Points on a hilly landscape, in no order, each with its height.
A ball rolls from a point to whichever of its 2 nearest points has the largest drop for the distance, and stops where none of them is lower. Distance is the straight distance between rows; heights are no part of it.
j_750: [143  96  97 180 134 157 122  84 125 131 120 180 131 172  98 161 133 120
 150 144 123 132 136 143 150 180 124 200 150  71 125 139 122 126 176 104
 134 145 154 124 107 102 117 127 125 140 145 152  78 105  97 117  95  92]  (h 37.1)
j_653: [146 145 143  89 148 171 136 108 131 131 132 120  87 123 146 144 100 119
  67 149 145 134 129 128 119 160  98 181 142 150 197 158 145 182 113 154
 132 141 157 172 141 105  92 116  94 172  79 122 126 153 146 135 122 138]  (h 23.7)
j_493: [164 168  98 162  93 140 120  76 119 141 167 112 114  90 100 113 106 134
 132 167 146 164  64  80  71 190  94  77 145 166 118 149  90 133 128 102
 113  89 176 174 100 122 134 134  94 159 147 118 106 124  79 131 102 144]  (h 74.8)
j_441: [130 146 149  57  61  79 120 115 151 102 109 190 148 138 104 162 156 148
  78 142 125 115 127 160 156 124 110 168 110  39 151 151 129 142 104 122
 126 137 129 139 110 111 128  90 137 134 162 155  93  98 127 115 118 114]  (h 11.3)
j_40: [154 105 143 151 127  78 102 103 108 138 127 108 161 131 151  71 102  99
 130  94 168 116  40 103 112 179 115  92 112 159 101 163 117 117 151 169
 180 105 160 173 109 146 150  79 174 139 114 128 113 143  97  57  90 190]  (h 75.7)
j_177: [140 133 162 124 203 124 170 143 165 152 138 190  28 149 109 137 103 137
 110 114 106 124 121  70 142 123 158  90 134  98 149 140 197 156 124 168
  53 169  99 163 130 163 122 124  94 153 154  97 142 125 135 153 107 101]  (h 21.0)
j_48: [155 118 110 186 168 128 171  68 131 106 128 161  80 158  92 174 111 138
 117 143 129 134 143 114 147 214 118 186 151  81 144 192 141 147 149 113
 105 178 155 146 129 141 103 124  92 148 143 122 124 113  98 130  64 105]  (h 35.3)
j_21: [116 130 149  58 133 124 100 169 173  96  78  97 145 120 148 134 133 102
 122 136 129 151 192 150 116 117 111 169 109 129 158 122 106 164 117 108
 106 107 114 103 217 109 159 115 126 120  99 158 164 121 177 146 177 134]  (h 40.7)
j_198: [121  79 103 141 130  72 103 166 135 140 159  17 127 108 111 111 173 117
 126 121  97 150 107 131 124 128 195  85 113 169 115  82  99 142 188 101
 179  97  89  94 171 123 133 138 154  77 134 109 154 154 155 143 167 131]  (h 28.9)
j_495: [110 150  96 119 102 122 126 167 149 135 162 164 122 143 113  92 133 183
 119  81 130 101 184  86 131  99 148 121  53 178 105  69 158 123 118 179
 155 123  78  89 135 121 155 101 148 124 124 116 102 164 134 164 165 117]  (h 17.0)
j_922: [ 82 188 148 155  65 190  92 128 115  49 106 132 168 113 108 159 160 153
 209 206 120 160 122 143  95 125 132  81 129 112 102 109 123 128 108  87
  71 135 108 150 131  87 133 157  67 114 132 122 119 136 104 106 170 119]  (h 20.9)
j_810: [ 88 163 109 170  59 147 125 100 151 153 100  69 129 152 113 126 138 130
 122 155  86 129  99 147  84 114 147  92  92 154 100 112 108 167 112  84
 111 126  93 121 177 117 160 108  86 136 145 116 147 148 143 162 125 178]  (h 26.5)
j_916: [ 88 161 146 134 101 168 119 155 130  54 132 108 144 132 124 144 134 157
 161 199 135 137 147 150  89 127 123 116 112 126 125 102 135 121 112  91
  84 189  77 153 136  85  96 128  70 106  95  91 131 186 112 112 162 142]  (h 16.6)
j_926: [127 123 144  56 190 138 148 179 138  98 131 150 103 147 170  91 116 127
 114 129 122 150 191 146 111  86 111 168 180 152 113 111 148  98 131 185
 133 167  95 139 153 157 121 157 127 136  56 146 149 138 169 150 108  90]  (h 62.3)
j_560: [154 168  97 129 147 139 140 161 115 115 179 111  65 109 109 109 113 143
 164 180 102 157 189  84 102 122 128 107 130 135  91 126 145  76 117  71
  77 151  80 125  98 124 130 179 107 133 131 137 140 124  94 171 127 113]  (h 20.4)
j_119: [118  93 187 147 163 133  92 157 115 119 110   9 178  66 139 146 114  74
 199 127 127 132 128 142 103 161 154 124 132 165 158 139 166 127 159 103
 128 130 116 129 156 141 140 173 152 105 113 119 177 158 146  77 160 130]  (h 42.3)
j_597: [124 113 144 131 169 167 113 146 153 117  86  63 182  78 159 140 118  74
 196 134 149 139 162 130 106 148 135 151 113 136 162 153 151 126 125 104
 121  92 147  92 174 134 166 158 154 122 121 129 199 112 171 119 185 106]  (h 40.8)
j_728: [103 115 139 149  86  99  98 142 129 122 113 143 142 158 131  85 132 141
 124  75 152 113 135 106 153 124 148 138  64 161 118  88 157 154 149 182
 170 110 105 123 144 105 164  78 146 115 105 121 101 165 130 115 158 160]  (h 14.0)
j_673: [101 169 152  98  97 167 158 116 118 140  66 151 147 181 145 144 108 126
  47 113 160  91 131 180 129 113 117 155 147  97  90 178 135 129  71 199
 129 167 130 129 130 153 191 107 124 131 105 164 135 145 153 109  83 174]  (h 72.3)
j_342: [117  80 110 187 124 117 128 118  68 116 155 155 172 129 109 138 151 141
 166 106 133 142  76 134 161 115 117  94 152 108  92  89  59  97 155  74
 146 101 170 108  83 118  95 123 154  81 177 134  87  98  83 105 124 132]  (h 11.4)
j_883: [119  85 130 108 161 148 112 165 172 129  88 112 153 171 148 120 103 144
 135  92 137 127 178 143 121 150 142 152 141 180 143  49  60  95 160 114
 158 175  97 122 156 149 109 166 107 138  95 120 156 153 136 136 153  93]  (h 64.4)
j_49: [194 138 130 171 107  78 117  84 116 141 176  81 134 104 118 100 115 111
 132 120 142 152  49  75  87 144 118  60 114 161 101 157 113 145 135 127
 148  73 189 148 113 157 129 100 131 127 135 127 134 107 104 116 112 183]  (h 75.3)
j_763: [ 75 109 117  93 148 110 129 176 153 120 117 130 126 137 135 110 108 188
 136 115 119 119 156 126 142 121 123  89 155 176 138  69  34  69 144 110
 124 170  55 142 136 134 107 155 105 135 126  82 150 170 133 136 125  76]  (h 65.1)
j_33: [ 73 125 138  95  71  76  92 147 127  91 109 112 160 121 120  98 148 148
  91 133 166 111 143 153 127 145 110 152  83 116 121 135 128 125 131 173
 153 126  96 140 138  96 175  90 165  97 117 125  88 182 143  96 140 149]  (h 10.7)
j_340: [130 106 166  84 118  74  73 164  87 106 138 107 135  73 107  89 146 115
 146 120 126 117 128 118 146 137 118 146 103 144 171 120 162 108 148 108
  92 106 130 174  66  95 132 153 160 113 148 135  63 163  93 105 126 138]  (h 23.9)
j_303: [118  75  62 163 217 134 168 111 149 215  97 148 107 129 151 130 140 151
 117  70  99 118 125 122 119 116 156 117 156 195 148  92 149 118 143 162
 123 144 133  76 121 159 106 149 121 148 188  92  98 125 118 168 105 112]  (h 66.7)
j_169: [154 145 112 204  92 149  85 105 131 145 147  96 141 140 128 147 132 114
 175 156 120 154  51 108  73 150 177  54 132 136 124 153 174 140 165 148
 131 103 148 152  97  96 114 141  83 113 142  96 145 124  97 131 167 154]  (h 48.9)
j_509: [129  89 106 125 167 107 175  98 155 145  90 176 148 100 190 177 163 125
 123 114 120 122 144 195 145 101 115 152 173  84 166 119 122 126 104 113
 159 153 174  78 156 167  84 114 125 133 143 121 139  48 165 146 100  85]  (h 45.0)
j_644: [136 131 130 117  89  82 113 115 124 146 163 137  95 142  87 150 156 155
 111 146  85 134  86 138 149 114 133  93 155 103  98 134  79  89 149  89
 145 121 112 138  83 121  97 169 121 128 165 107 129  98 101 143 125  88]  (h 19.0)
j_181: [137 161  88 143 123 122 154 132 118 145 179  76 120 118 129  90 134 175
  95 122 104 119 148 115 106  70 130  79  99 176  34 112  84 108 102 108
 152 111  89  77 157 153 137 119 146 100 115 128 162 121 150 153 140 159]  (h 20.5)
j_822: [ 96 165 164 129 102 145  67 131  65 139 134 102 173 120 119 110 132 112
 165 148 139 132 134 111 101 129  97 127  71 165  77 161 130 115 126 155
 155 107 122 170 166 107 186 118 158 159  81 165 147 138 122  69 138 168]  (h 57.0)
j_267: [130 144 119  96 102 171  99  98 102 162 165 145 105 113 131 158 120 138
  73 166 139 138  81 148 134 153  94 146 148 133 165 153 100 137 132 162
 172 116 163 174 114  90  49 138 100 165 102 119 114 124 117 120 137 121]  (h 26.6)
j_708: [129 109 176 119 160 151 129 169 119  96 116 126 144 173 159 118  99 101
 161 133 126 134 183 155 128  95 111 159 138 108 115 136 151 101 137 134
  96 172 112 152 135 148 109 145 118 120  63 147 176 121 159 132 123 142]  (h 63.1)
j_611: [144  95 119 118 168  73 160 129 134 112 132 159  78 168 106  81 163 124
  76 131 128 139 129 168 138 106 130 131 179 115  61 128 139 117 177 201
 133 185  92 113 107 151 140  96 158 114 113 139  66 165  95 131  77 141]  (h 12.1)
j_94: [124 128 131 122 103  75 109 127  83 161 161 102 100  66  87 101 145 149
 108  92 115 115 116  92 170 148 125 128  99 164 150 131 122 128 121  96
 131  62 134 136  85 108 138 162 168 120 172 126  92 142 114 136 129 118]  (h 22.0)
j_525: [ 90 161 149  99 159 147 139 139 124 111 123 109  80 124 154 103 119 100
 124 184 116 144 127 151 113 112 109  86 166 171 116 149 133 155 110 142
  84 140  95 138 166 133 162 149  87 135  88 107 156 155 158 155  96 153]  (h 60.7)
j_733: [ 69 129 178 143 141 164 106 136 116  91  62 100 114 146 120 126 135  76
 149 149 127 142 127 165 134 149 129 141 146 167 112 128 141 178 161 140
  98 153  82 121 146 125 204 163  98 117  89 119 140 172 138 134 101 166]  (h 60.0)
j_569: [134 137 176 158 142 131 159 140 101 126  76 136 122 155 114 130 100 105
 138 114 143 130 171  83 158 124 122 173  99  77 140 181 199 149  97 151
  35 128 131 141 103 129 194 137 144 110 147 139 158 141 142 119  86 151]  (h 33.4)
j_150: [142 173 130  63 162 168 162 134 173 149 111 147  77 124 155 138 102 151
  92 128 118 109 152 117 100 130 114 138 138 164 186 105 149 164  71 130
  85 167 121 152 160 146 120 115  71 185 106 128 127 148 139 165 119 130]  (h 21.2)
j_422: [130 111 126 155 160 142  73 167 119 114 161 105 131 120 124 132 115  90
 206 161 120 164  74  83  99 149 140  57 150 136 151 130 155 129 188 150
  85  96 142 163  87  73 119 142  96 105 157 107 108 137  91 124 163 126]  (h 50.3)
j_892: [144 134 150 167 141 137 130 165 126  64 147 125  94 150  94 125 114  99
 184 187 123 189 159 108 124 148 126 106 160  77  85 144 137 115 149  98
  75 148 101 116 118 114 149 166 105  99 126 126 152 119 106 139 118  99]  (h 16.5)
j_858: [131 151 123 132 103 146 167 121  67 167 129 121 133 166 140 127  76 150
  61 135 163 131 148 118 124 131  95 163 101 116  86 205 140 104  72 197
 143 155 123 151 119 142 146  94 158 130 102 139 161 144 147 113  45 179]  (h 73.0)
j_662: [ 71 152 170 145 101 156  86 125  98 181  99 128 179 159 126 148  87 144
 151 114 145  99 106 109 143 148 110 123  64 131 111 177 117 120 115 158
 144 103  97 154 167 113 198 117 152 151 139 121 191 142 144  83 136 148]  (h 55.8)
j_349: [152 120 112 147  81 116 150  70  81 136 120 156 167 140 109 147 161 138
  90 128 149 121 128 209 152 101 128 188 158  64  65 156 119  93  95 109
 154 158 158 101  93 151 113 123 168 111 126 171  88 109 104  78  69 139]  (h 41.3)
j_570: [ 88  98 135 182 150 194 149 108  66 110  80 151 167 128 161 166  88 110
 149 145 183 130 132 143 155 138  97 173 139 121 196 170 151 158 142 144
 108 155 151 147 103  88  80 123 104 115 100 111 151 144 158 121 100 157]  (h 70.0)
j_168: [124  78  83 153 184 150 146 108 105 215 121 161 138 118 171 146 137 145
 126  34 115 100 116 141 158  71 148 129 153 145 124 101 148  98 121 179
 164 113 168  68 100 170  94 138 160 146 174 126 119  96 132 137 109 107]  (h 67.3)
j_731: [147 149 131  93  87  86 125 111 147 127 203 166 112 107 115 158 151 158
 119 121 115  96 139 136 161 121 136 132 128  90 133 104 112  50 139  78
 192 140 127 141  96 184  78 160 132 161 135 123 121  86 109 116 126  66]  (h 15.5)
j_99: [106  99 120 141 164 172 144 122 110 175 110 141 137 114 174 161  82 121
 139 128 146 124 103 133 158 121 117 132 147 128 215 163 131 136 143 142
 132 106 158 147 124  97  56 144 110 129 142 100 174 110 166 147 146 116]  (h 69.2)
j_925: [177 150  94 109 120 141 124  71 178 133 150 133  54 128  95 158 194 127
  83 125  84 103 147 147 124 185 154 196 114 132 158 127 170 162 133 126
 149 134 153 108 146 146 123 131 108 187 147 141  60 112  75 162 126  98]  (h 23.0)
j_353: [127  99  99 148 142 100 152 134  71 135 150  97 138 121 155  95 133 149
  86 101 140 149 142 149 131  71 112 132 133 156  56 132  97  99 137 146
 183 123 117  94 130 148 109 114 178  89  99 147 142 116 140 144  98 166]  (h 17.3)
j_318: [154  80 115 112 112  93 110 150 103 136 148 110 152 123  79 105 145 141
 122  84 137 143 151 144 171 164 129 181 105 122 125  94  76 111 138  51
 169  77 162 101 133 116 137 145 198  79 145 166 111 110 117 127 163  99]  (h 22.2)
j_470: [114 127  76 115 137 138 167 103 144 149  77 180 188 109 157 124 101 116
 115 108 186 122 132 140 119 122 119 170 154 125 121 142 142 117  87 184
 150 122 139  69 112 159 191 108 167 133 150 124 116 134 160 109  61 114]  (h 26.9)
j_469: [159 141 179  88 109 117  78 126 155  84 132 137 113 168 112  88 135  78
 111 146 155 124 119 112 131 168 143 189 121 113 119 128 184 160 171 180
 161 142 120 184 110 116 183 114 125 144  52 154  90 165 128  83 131 137]  (h 27.4)
j_200: [128 129  59 127 131 128 126 166 127 131 171 123 115 119 118 105 143 159
 115 140 125 124 175 105 108 103 140 121  53 174 141  97 188 139 119 139
 116 126  92 101 116  64 109  98 137 106 140 103  76 164 116 186 166 144]  (h 19.9)
j_515: [158 149 110 140 166 195 177  79 133 135 135 194 110 178 128 189  87 131
 119 161 146 111  99 121 132 187 116 135 164  60 154 212 137 131 112 147
 120 171 165 159 115 126  97 131  97 165 137 113 151  94 110 124  89  91]  (h 33.1)
j_87: [129  88 118 157 150 135  62 199 113 112 189 135 151 141 150 108 103  86
 242 123 113 108 112  66 104 143 136  77 113 126 131  90 151  79 187 156
 127  99 146 167  71  82 132 115 135 131 140 134  79 126  89  99 172 109]  (h 51.6)
j_613: [116 105  99 140  87  62 125 115 104 158 138  82 124 137  91 123 174 168
  84 141  91 118  65 157 122  95 139  74 122 123  84 132  87 124 150  93
 149 118  99 119  99 100 102 121 144  90 176 103 130 126 113 157 119 160]  (h 21.9)
j_113: [101 130 104 131  89  55 140 113 135 165  94  56 137 135 122 119 154 149
  87 127  79 113  76 163  84  81 144  55 105 127 109 146  98 158 113  99
 102 109  92 109 169 128 142  74 135  99 179 139 161 135 162 157 112 212]  (h 24.2)
j_12: [146 116 124 129 129 101 164  99 179 148 108 128 129 126 152 135 112 125
  98 104 137 111 103 140 108 133 133 120 128 135 151 132 126 143 119 120
 146 143 138 119 137 174 119 107 122 143 131  93 155 116 143 137 118 137]  (h 21.1)
j_512: [ 89  88  86 116 174 102 155 141 112 193 117 110 128 111 138 101 138 188
  86  70 113 120 134 124 143 106 142 118 161 213 148  77  92 113 144 144
 165 115 105  91 117 140 109 167 142 116 161  92 122 157 143 154 124  96]  (h 66.2)
j_671: [140  86  90 110 164  97 112 172 123 157 160 113 147 121 129 112 132 121
 138  84 108 123 126  97 148 112 123 120 130 107 118 111  49  94 140  97
 154  50 152  86 128 117 138 133 198  98 164 142 132  77 143 141 161  90]  (h 24.8)
j_114: [162 157 139  71  92 110 112  85 128 135 121 192 153  81 128 167 133 115
 116 114 151 112 122 130 172 118 113 167 121  59 172 154 142 154  85 131
 113 101 178 131 102 141 121  99 145 161 164 191  95  89 133  86  83 109]  (h 15.4)
j_244: [125  90  95 111 158 102 172 104 170 167  80 169 160 149 151 137 114 155
  75  71 162 119 140 140 101 138 116 179 155 136 141 129 132 131 122 187
 178 159 148  69 149 191 129 118 147 143 139 117 139 115 169 133  81 104]  (h 23.8)
j_873: [124  95 117 103 183 160 115 182 157 103 109 123 164  96 168 113 102  97
 170 118 154 142 197 105 119 129 105 155 115 142 181  99 109 127 127 129
  97  88 147 106 175 107 132 117 146 121 117 147 146 119 161 132 179 107]  (h 39.1)
j_230: [120 182  93 109  94 129 127  96 135 148 179 188  84 113 133 164 123 159
 158 126 115 113 135  97 138 118 119  97 115 119 155 113 103  91 146  90
 155 147 114 178 107 149  65 149  75 189 132 138 118  90 108 148 127 119]  (h 11.5)
j_747: [102 140 133 108 164 144 141 163 144 106 114 156 147  59 159 109  94 111
 174 113 162 136 158  71 148 109 107 121 111 117 172 142 150 137  88 150
  61  70 136 117 146 117 168 119 150 122 158 123 144 130 161 110 146 102]  (h 37.2)
j_213: [ 92 138 145  88 170 136 133 152 117  91 143 130 100 141 146  73 102  96
 127 166 146 163 169 125 119 130  96 148 140 156  94 162 145 132 152 181
 134 124  89 146 168 148 196 150 140 130  59 127 161 151 173 146  79 123]  (h 61.5)
j_537: [143 143 147 126 138 163  73 158  72 117 138  64 149 140  99 117 152  97
 140 189 129 175 147 140  61 138  90 148 102 150  79 169 154 126 136 158
 114 123 134 131 163  79 153 123 154 104  82 167 136 134  94 114 144 188]  (h 58.1)
j_172: [169 138 124 114 157 137 123 120 165 175 153 160  38 135  98 156 167 114
  88 104  78 117 146 124 154 120 166 168 130 110 139 125 197 157 152 170
 135 116 139  95 142 148 125 137 132 156 145 147 111  84 101 175 148  92]  (h 20.8)
j_365: [148 107 148 155 164  80 179 100 164 125 106 164 104 134 156 113 118 109
 128  95 123 139  82 129 139  92 136  52 155 144 115 100  74 165 135 117
 118 150 155 124 179 187  92  80  89 119 112 124 148  98 137 130 121 160]  (h 18.4)
j_666: [115 187 127 120   8 138 149  81 199 136 114  97 137 155 106 146 158 154
 103 172  66  92  88 156  83 105 160  91 102 103 124  89 115 166  81  83
 131 145 116 131 155 132 127  84  90 151 164 113 129 115 143 163 147 149]  (h 29.0)
j_154: [ 68 131 153  81  76 111 114 135 135  72  87 152 147 141 127 155 162 137
  65 171 150 126 143 199 154 121 106 194 136  69 143 147 126 148 128 147
 148 151  99 132 128  75 135 117 127  97 106 122 107 149 163 119 141 123]  (h 5.9)
j_989: [154 163 113 143  95 161 129  60  92 146 155 162 100  89 114 105  87 112
 130 137 181 143 100  81 137 181  90 152 128 158 125 149  87 137 132 133
 167  94 187 169 107 140 136 135 112 193 103 164 107 132 106  98  82 135]  (h 74.2)
j_484: [142 128  59 107 162 143 128 175 109 113 177 119 119  87 143 121 138 130
 162 158 111 152 193 103  98  87 104 116 102 142 170  95 135 109 117  81
  72 114 126 109 123  70  73 117 124 120 144 150  85 115 122 184 151 133]  (h 22.9)
j_194: [192 162 123  99  84 143 166  85 195 116  98 102 105 152  90 154 162 128
  73 127  78  99 151 151  82 154 163 172 104 119 138 121 163 172  61  81
 119 155 140  95 148 141 137 116 126 154 145 131 103 113 108 168 150 115]  (h 25.2)
j_770: [130  78 136 161 140  64 153 102 107  97 111 158 141 122 148 130 164 116
 138  99 128 149  85 166 167  81 115  86 168 106 117  98  61 148 161  95
 139 128 176 116 136 149  68  84 118  98 138 150  93  92 113 110 116 168]  (h 15.6)
j_489: [184 150 127 132  37 122 167  75 198 120  98  80 129 144  87 125 183 142
 122 129  68 100 117 157  99 134 201 100 102 126 134  68 131 185  58  37
 127 143 151 106 161 162 113 109 116 140 168 139 106 123 126 166 163 133]  (h 27.2)
j_461: [112 122  71 137 158 158 159 148  97 132 126  81 122  66 137 101 124 148
 117 141 132 153 194 122  99 127 102 142 125 217 168  80 110 124 108  82
  89 126 105  89 153 107 107 133 128 103 123 125 116 158 128 174 117 146]  (h 25.7)
j_126: [145 130 157 141 144 112 144 124 150 124 137 136  89 105 119 116  92 114
 136 120 144 159  91  74 166 164 127  86 171 116 137 145  66 155 142 113
 118  79 156 135 157 145 124 140 117 126 143 117 168 111 130 107 152  87]  (h 25.0)
j_417: [114 172 142 132  81 117 146 116 162 110 155 129  80 115 118 117 105 172
 136 119 126 110 171  98 128 132 135 108  97 150 150  73 111 118 124  89
 134 164  86 162 127 153 102 133  79 163 109 102 123 164 130 148 146 120]  (h 15.3)
j_167: [114 105 104 143 116  90 114 159  71 132 171  66 140  76  65  97 156 172
 133  94 128 130 127 112 161 151 144 107  88 167 113 102  81 117 119  41
 151  61 125  98 120 115 154 161 184  67 164 127 128 140 138 140 150 126]  (h 19.7)
j_792: [133 100 119 122 115  64 162 138 108  93 130  91 107 140 110  78 155 162
  63 137 135 128 159 168 108  97 107 122 126 139  65 121 108 103 139 145
 140 172  89 108 128 145 119  95 165  92 108 138 101 159 106 149 106 176]  (h 14.7)
j_306: [164 120 172 169 101 155  74 125 124 134 136 127 175 161 154 157 115  73
 218 122 128  97  99 116 116 137 162 123 117  88 131 153 199  90 154 141
 150 120 177 158  67 132 120 164 113 142 117 132 160  90 116  98 173 129]  (h 45.2)
j_583: [186 179 141  72  96 101 125 108 159 137 175 191 121  83  99 131 116 115
 104 111 152 108 103  79 145 136 111 126 136  75 135 151 130 119 107 129
 146  87 171 143 102 197 151 104 163 181 145 177 110  80 102  80  81  94]  (h 18.7)
j_791: [187  99  98 136 122 155 122  84  97 173 146 178 171 167 122 138 128 108
 143 126 142 127 122 174 153 115 114 175 172  66  92 135 106 101 132 136
 128 136 181 125  94 124  95 104 153 143 114 195  69  89 105  64  85 119]  (h 39.4)
j_466: [ 75 131 130 151 102 139  83 144  84 157 133 141 198 135 155 124 126 139
 171  94 151  99 119 125 165  95 133 129  88 117  89 136 138  81 127 172
 192  77 110 109 135 118 171 126 186 121 121 118 167 111 159  79 157 121]  (h 54.3)
j_704: [179 166 152  88 184 139 152 123 178 128 130 181  22 149  99 132 160 103
  98 139  84 130 125 113 130 134 143 139 159 101 124 139 187 176 106 152
  80 154 132 126 145 162 161 122  94 171 133 148 103 114  88 159 113 103]  (h 18.3)
j_6: [ 76 121 134 100 133  75 147 152 130 143 129 116 117 101 150 112 117 190
  97  78 112 114 139 113 161  89 119  96 141 159 151  98  64 123 131 130
 137 116  84 133 156 153 100 128 131 117 132 101 167 141 183 143 129 107]  (h 65.6)
j_964: [100  75 136 150 146 123  80 173 102 152 142 138 172 150 163 110 115  96
 183  98 120  97 107 127 152 109 135 117 131 128 112 115 139  74 175 167
 163 106 122 139  86 109 139 127 176 115 129 115 124 131 130  94 138 111]  (h 52.9)
j_828: [ 85 154 197 128 133 189  69 142  80 104 107  53 138 127  89 130 149  78
 149 198 122 146 122 167  81 171 111 145 141 156  87 164 148 152 146 149
 112 158 106 154 148  90 193 174 126 127  70 143 139 178 108  87 134 168]  (h 59.1)
j_233: [145 128 141  95 184 107 130 140 146 108 166 187  47 169 113 107 161  87
 112 162 113 156 123 125 149 111 134 146 167  96 111 135 195 152 168 188
 114 144 108 137 103 124 151 121 126 133 118 131  66 143 110 149 106 107]  (h 15.2)
j_273: [111 163 135 102  94 188 133  86 151 128 116 186 152 139 145 186 104 125
  95 167 153 105  74 156 135 161 106 134 153  99 157 167 101 140 108 130
 160 133 154 158 116 124 105 130  92 168 121 111 151  97 140 114 125 106]  (h 29.8)
j_946: [161 172  94 110 134 121 153 159 127 123 184 131 102 121 130 113 145 168
 112 158  85 121 168 122 107  47 129  71 103 133  75 115 139  89  85 113
  89 144  81 102 119 119  94 119 121 117 125 133 136 115 117 167 148 141]  (h 23.4)
j_456: [146 121 108 116 119 106 158 111 113 136 146 169 156 124 163 166 153 142
 113 137 121 128 161 203 146  67 103 167 167  65  94 136 125  65  93 109
 165 169 145  79 118 166  75 126 154 124 115 146 137  71 142 128  85 102]  (h 43.2)
j_80: [136 138 158 136 117 137 137 182 171  51 136  83 131 130  91 133 132 140
 161 171 119 140 152 137 120 158 165 102 130  87 117 122 144 124 106  89
  74 164  80 108 139 107 132 157 121  85 137  88 147 166 112 116 176  72]  (h 12.3)
j_795: [183 155 120 209  84 192  97  89 138 114 125 150 174 153 141 156 132  93
 211 128 149 125  92  92  80 151 175 108 110 110 118 141 207 136 127 142
 146 122 195 132  72 111 130 135  99 141 132 136 107  91  74 121 193 156]  (h 47.1)
j_405: [124  90 148 169 133 162  75 140 150 125  94  76 179 135 148 157 126  66
 202 126 126 109  94 157 105 158 170 128 120 136 139 116 174 105 165 103
 146 136 132 119  95 124 142 171 129 123 130 106 148 123 116 105 169 137]  (h 43.6)
j_108: [136 156 164 118 132 142 128 137 136  86 113 116 120 177 124 125 131  90
 100 163 153 129 131 136 108 148 125 174 126  96 113 183 195 158 111 182
 124 157 120 151 114 117 186 122 129 112  86 120 130 167 137 109 118 160]  (h 29.3)
j_877: [ 94 127  85 165  76  86 128 111  99  99 169 131 168 103  93 129 149 182
 146 132 146 142  82 111 146 134 118  88  96 111  91 109  47 102 138  54
 171  72 133 104 112 115 128 128 152  80 169  98 126 107 130 125 138 112]  (h 16.2)
j_694: [102 129 158 132 151 166 159 109 121 130  54 166 135 167 177 142 130 114
 103 111 136 111 117 194 148  79 124 119 168 134 118 144 135 166  94 177
 102 171 139 114 138 140 130 120 103 127  96 132 140 135 141 130 115 176]  (h 71.6)
j_77: [133 139 122 141  89 125 133  92 101 146 132 128 147 129 119 114  83 122
 104 143 169 120 113 114 118 170  82 170 107 131 112 177 108 102 104 121
 155 120 138 154 104 144 153 127 147 153 112 126 149 131 133 107  66 156]  (h 73.6)
j_285: [145 112 171 144 156 134 164 143 159 106 112 102 113 150 149 129  73 144
 132 103 132 134 168 126 121 149 148 140 151 154 115 113 109 111 134 119
 137 192 105 150 159 183  91 165  96 131  61 106 200 145 151 125 134  97]  (h 63.8)
j_661: [125 162 127  99 108 188 105 138 157  72  92 133 158 127 134 122 163  98
 150 171 108 159 149 155 112 113 126 133 128 126 110 118 113 154  99 104
 110  84 130  89 178  96 172 130 127 120 126 150 110 106 123 129 196 113]  (h 42.7)
j_90: [140 102 189  97 109  77  61 136 121  69 132 127 118 123  85 109 138  90
 144 157 144 150 116 107 143 189 122 185 127 116 158 116 155 151 199 124
 119 138 131 204  77  92 145 144 113 126 101 150  73 171  98  94 119 127]  (h 25.6)
j_110: [ 97  92  77 156 134 134 136 106  97 206 116 153 159 141 150 171 145 193
 106  46 122 106 130 158 165  68 143 142  86 131 156  94 130 134 115 127
 168 111 139  80 117 118  74 110 143 123 175 113 118 104 142 158 142 129]  (h 67.9)
j_444: [131  82  91 134 167  86  99 170 139 165 151  56 140 118 138 137 133  97
 170 101  86 132  82 101 124 105 170  67 127 138 145 106  68 118 171  87
 143  59 130 105 158 122 119 141 143 100 168 128 167  93 166 138 161 121]  (h 27.3)
j_288: [118 104 165 140 170 136 134 171  78 134  95 126 137  93 144  95  80 132
 151  84 164 131 185  72 166 135 109 176 100 134 183 150 184 137 107 158
  56 102 126 145 111 102 150 128 166 112 143 139 134 161 149 113 116 127]  (h 35.4)
j_607: [146 170 164  61 117 132 138 125 175 110 126 140  91 130 134  99 111 160
 103 121 116  94 155 129 128 141 105 122 137 166 135  71  69 120  85  95
 103 188 114 171 145 160 122 119  79 192  94 156 104 166 102 115 131 122]  (h 18.2)
j_159: [110 108  81 141 140 116 130 172 137 138 130  68 139  99 128 113 161 152
 128 129  92 133 146 136 117  99 178  77 130 184 156  52  94 117 133  79
 105 121  82  89 155 106 100 141 126  82 151 110 144 170 142 162 156 126]  (h 27.8)
j_886: [131 110 156 144 190 119 165 136 166 129 132 173  71  95 131 126 104 127
 117 102 133 137 108  73 171 137 154  95 167 117 159 122 143 151 141 174
  89 131 134 133 148 151 105 121 121 128 146  88 132 127 138 117 159  71]  (h 23.2)
j_494: [112  84  87 163 153 137 121 124  99 210 127 117 126 104 162 164 120 136
 151  79 113 116 126 118 163 108 153 131 120 150 210  99 130 123 158 103
 146  89 150 129 106 100  60 152 122 130 173 116 127 104 139 159 165 127]  (h 68.6)
j_588: [185 164 131 116 126  89 150 108 171 114 167 177  93 100  93 124 109 110
 135 142 134 158  90  57 121 162 110  85 152  81 125 171 114 133 132 113
 116  79 164 133 117 159 153 123 130 151 172 133 133  70 107 129 107  80]  (h 22.1)
j_65: [ 74 122 134 166 138 205 146 100 108  86  58 171 156 146 175 178 129 112
 135 167 140 131 109 195 146 112 117 137 178 133 157 126 113 168 123 116
 119 174 140 126 131  92  83 131  65 118  92 104 128 128 138 129 138 146]  (h 70.9)
j_939: [132 173 204 132 109 122 162 135 140 115  99  97 119 161 120 139 105 125
  88 109 137 102 132 100 122 136 131 125  95  89 122 184 183 162  71 168
  68 155 130 159 126 155 182 102 122 121 129 128 161 153 138 105 125 187]  (h 31.4)

Call two points neighbours if one is among the 2 nearest of the other. Go from one point of each pair to the other, from neighbour to neighbour, staying as low as possible. Name the highest point that can't be avoided.
j_167 and j_611 -> j_198
j_611 and j_154 -> j_126
j_611 and j_230 -> j_666
j_611 and j_80 -> j_946

Where does a ball stop that starts at each point below?
j_48 -> j_230
j_747 -> j_167
j_159 -> j_154
